Each row is a point on a landscape with many valleys, with its height.
From any point a ball takes the steepest step (drop divided by distance) to one of its 3 nearest points. It stops when none of these is lower. Distance is the straight distance between rows; heights are no part of it.
j_589: [136 147 114 157 146 154 138 141 146 127 136 121 141 131 110 131 133 131]  (h 70)
j_735: [124 103 131 130 143 125 100 130  96 134 128 119 161 129 164 137 150 165]  (h 83)
j_543: [136 160 101 157 148 153 178 134 202 133 123 121  91 129  78 115  94  89]  (h 280)
j_952: [129 126 120 146 148 139 119 143 114 127 134 117 156 128 135 134 149 153]  (h 247)
j_210: [135 114 113 153 159 135 131 147  83 123 130  98 170 128 118 137 151 151]  (h 319)
j_505: [133 153 115 155 134 148 139 139 158 130 127 133 128 131 116 128 128 128]  (h 43)
j_7: [147 151  98 165 155 166 163 156 142 118 134  99 142 130  78 124 126 122]  (h 327)
j_435: [ 99 164 170  91  64 103 126 108 160 115 136 173  91 122 133 119 114  99]  (h 131)
j_306: [103 171 156  96  80 103 141 102 174 121 128 164  76 126 117 116 105  93]  (h 91)
j_972: [123  93 137 125 133 116  93 125  98 132 126 119 157 128 176 145 153 164]  (h 94)
j_709: [147 137 105 159 165 160 152 158 109 121 135  99 158 127  85 124 138 132]  (h 376)
j_475: [ 98 176 142  97 124 105 174  93 203 116 127 138  41 122  71 111  70  64]  (h 95)
j_812: [137 159 102 154 156 151 184 127 204 128 116 118  78 125  72 116  85  85]  (h 381)
j_568: [102 129 189  78  51  96  91 117 121 127 137 180 126 112 181 133 125 130]  (h 476)
j_366: [128  85 127 133 147 123  96 130  81 132 130 110 165 132 166 140 153 164]  (h 20)
j_346: [163 155  86 169 168 184 187 157 161 120 125  93 119 121  46 118 110  94]  (h 353)
j_140: [116 171 120 125 143 117 181 107 210 131 118 133  50 121  72 111  67  69]  (h 367)
j_619: [160 152  87 164 173 179 178 158 141 113 129  94 140 127  57 123 122 111]  (h 372)
j_215: [114 174 131 114 124 115 165 104 201 124 123 146  59 126  90 110  85  73]  (h 262)
j_401: [141 128 105 158 164 143 142 156  98 123 131  93 171 129  99 134 147 141]  (h 358)
j_21: [121 147 146 127 110 118 119 129 149 137 134 157 126 129 148 127 130 137]  (h 228)
j_651: [126 125 138 138 126 128 114 135 131 133 134 135 148 128 158 135 145 153]  (h 62)
j_2: [139 160 105 156 141 145 162 136 186 134 125 131  99 135  89 119 109 103]  (h 113)
j_653: [119 113 151 121 122 114  96 128 118 137 130 140 141 124 172 130 136 163]  (h 196)
j_267: [ 96 152 174  83  51 100 115 111 147 119 136 174 103 120 150 124 120 106]  (h 171)
j_483: [124 144 136 134 118 128 122 130 149 129 131 152 124 132 145 127 131 137]  (h 99)
j_206: [129  48 113 114 146 109  79 115  34 130 120 100 175 142 170 141 175 155]  (h 232)
j_182: [126  63 156 100 115 103  66 102  77 128 127 131 150 133 213 141 147 177]  (h 438)
j_706: [150 126  99 155 171 143 148 165  69 123 133  85 172 130  87 132 150 136]  (h 399)
j_625: [129 165 105 144 143 139 170 120 201 134 126 136  79 131  80 119  86  85]  (h 524)
j_752: [149 157  90 164 159 172 186 143 186 125 122 106 104 128  64 117 102  93]  (h 289)
j_91: [101 115 190  70  41  89  82 117 104 132 135 177 129 107 199 132 117 145]  (h 695)
j_641: [176 158  80 171 181 193 201 163 148 113 122  82 118 125  24 121 108  92]  (h 400)
j_407: [126  63 138 114 129 109  76 109  73 129 124 118 158 135 191 146 159 171]  (h 330)
j_385: [117  85 172  82  79  99  65 106  92 139 132 155 139 119 219 139 129 170]  (h 398)
j_231: [137  30  88 109 148 112  81 115   4 142 105  93 178 146 150 130 179 139]  (h 340)
j_408: [148 153  95 163 153 165 167 148 160 124 125 109 122 130  84 117 121 114]  (h 291)
j_157: [145 157  91 163 148 163 173 140 177 127 127 117 110 129  77 116 106 100]  (h 225)
j_416: [116 119 172  93  78 101  90 122 114 138 135 164 130 121 191 135 129 152]  (h 256)
j_280: [115 164 152 114  91 115 131 111 166 130 129 165  93 130 127 119 112 108]  (h 110)
j_997: [117 142 162 113  90 114 106 122 141 136 134 164 122 127 162 130 126 140]  (h 296)
j_805: [134 157 117 149 128 147 142 133 171 131 129 137 114 131 112 118 120 119]  (h 19)
j_742: [116 166 142 114  99 114 140 112 174 122 124 163  83 129 113 119 104  95]  (h 31)
j_134: [125  95 117 139 159 124 106 134  69 129 127  97 172 131 143 143 160 157]  (h 184)
j_659: [121 117 158 110 108 109  90 126 118 137 135 152 138 122 184 131 138 163]  (h 214)
j_855: [120 170 129 128 114 125 153 111 194 132 123 153  77 131 102 117  98  89]  (h 147)
j_610: [ 96 173 152  92  91 105 156  96 191 110 129 150  57 125  93 119  85  70]  (h 162)
j_486: [120  82 160  98 100  99  76 115  92 139 127 147 144 125 207 141 138 172]  (h 356)
j_293: [141 105 103 147 167 130 132 151  51 126 125  92 178 130 105 136 163 147]  (h 351)
j_358: [129  44 120 112 140 110  77 112  54 130 118 106 170 142 184 139 167 165]  (h 261)
j_125: [112 142 175  87  64  98 102 117 131 132 137 174 116 117 174 124 125 130]  (h 258)
j_79: [125  58 119 119 151 114  85 119  51 126 126 100 171 136 168 143 168 161]  (h 269)
j_519: [127  85 148 111 122 109  80 122  91 133 126 131 153 130 194 142 144 170]  (h 267)
j_467: [164 151  93 163 175 169 174 168 105 118 135  85 153 135  52 126 133 123]  (h 425)
j_138: [136  60 107 120 159 115 101 127  24 138 117  91 175 136 145 137 172 146]  (h 56)

Where does a ball stop that starts at each point below?
j_210: j_651
j_416: j_651
j_358: j_138
j_21: j_651
j_435: j_742
j_997: j_651
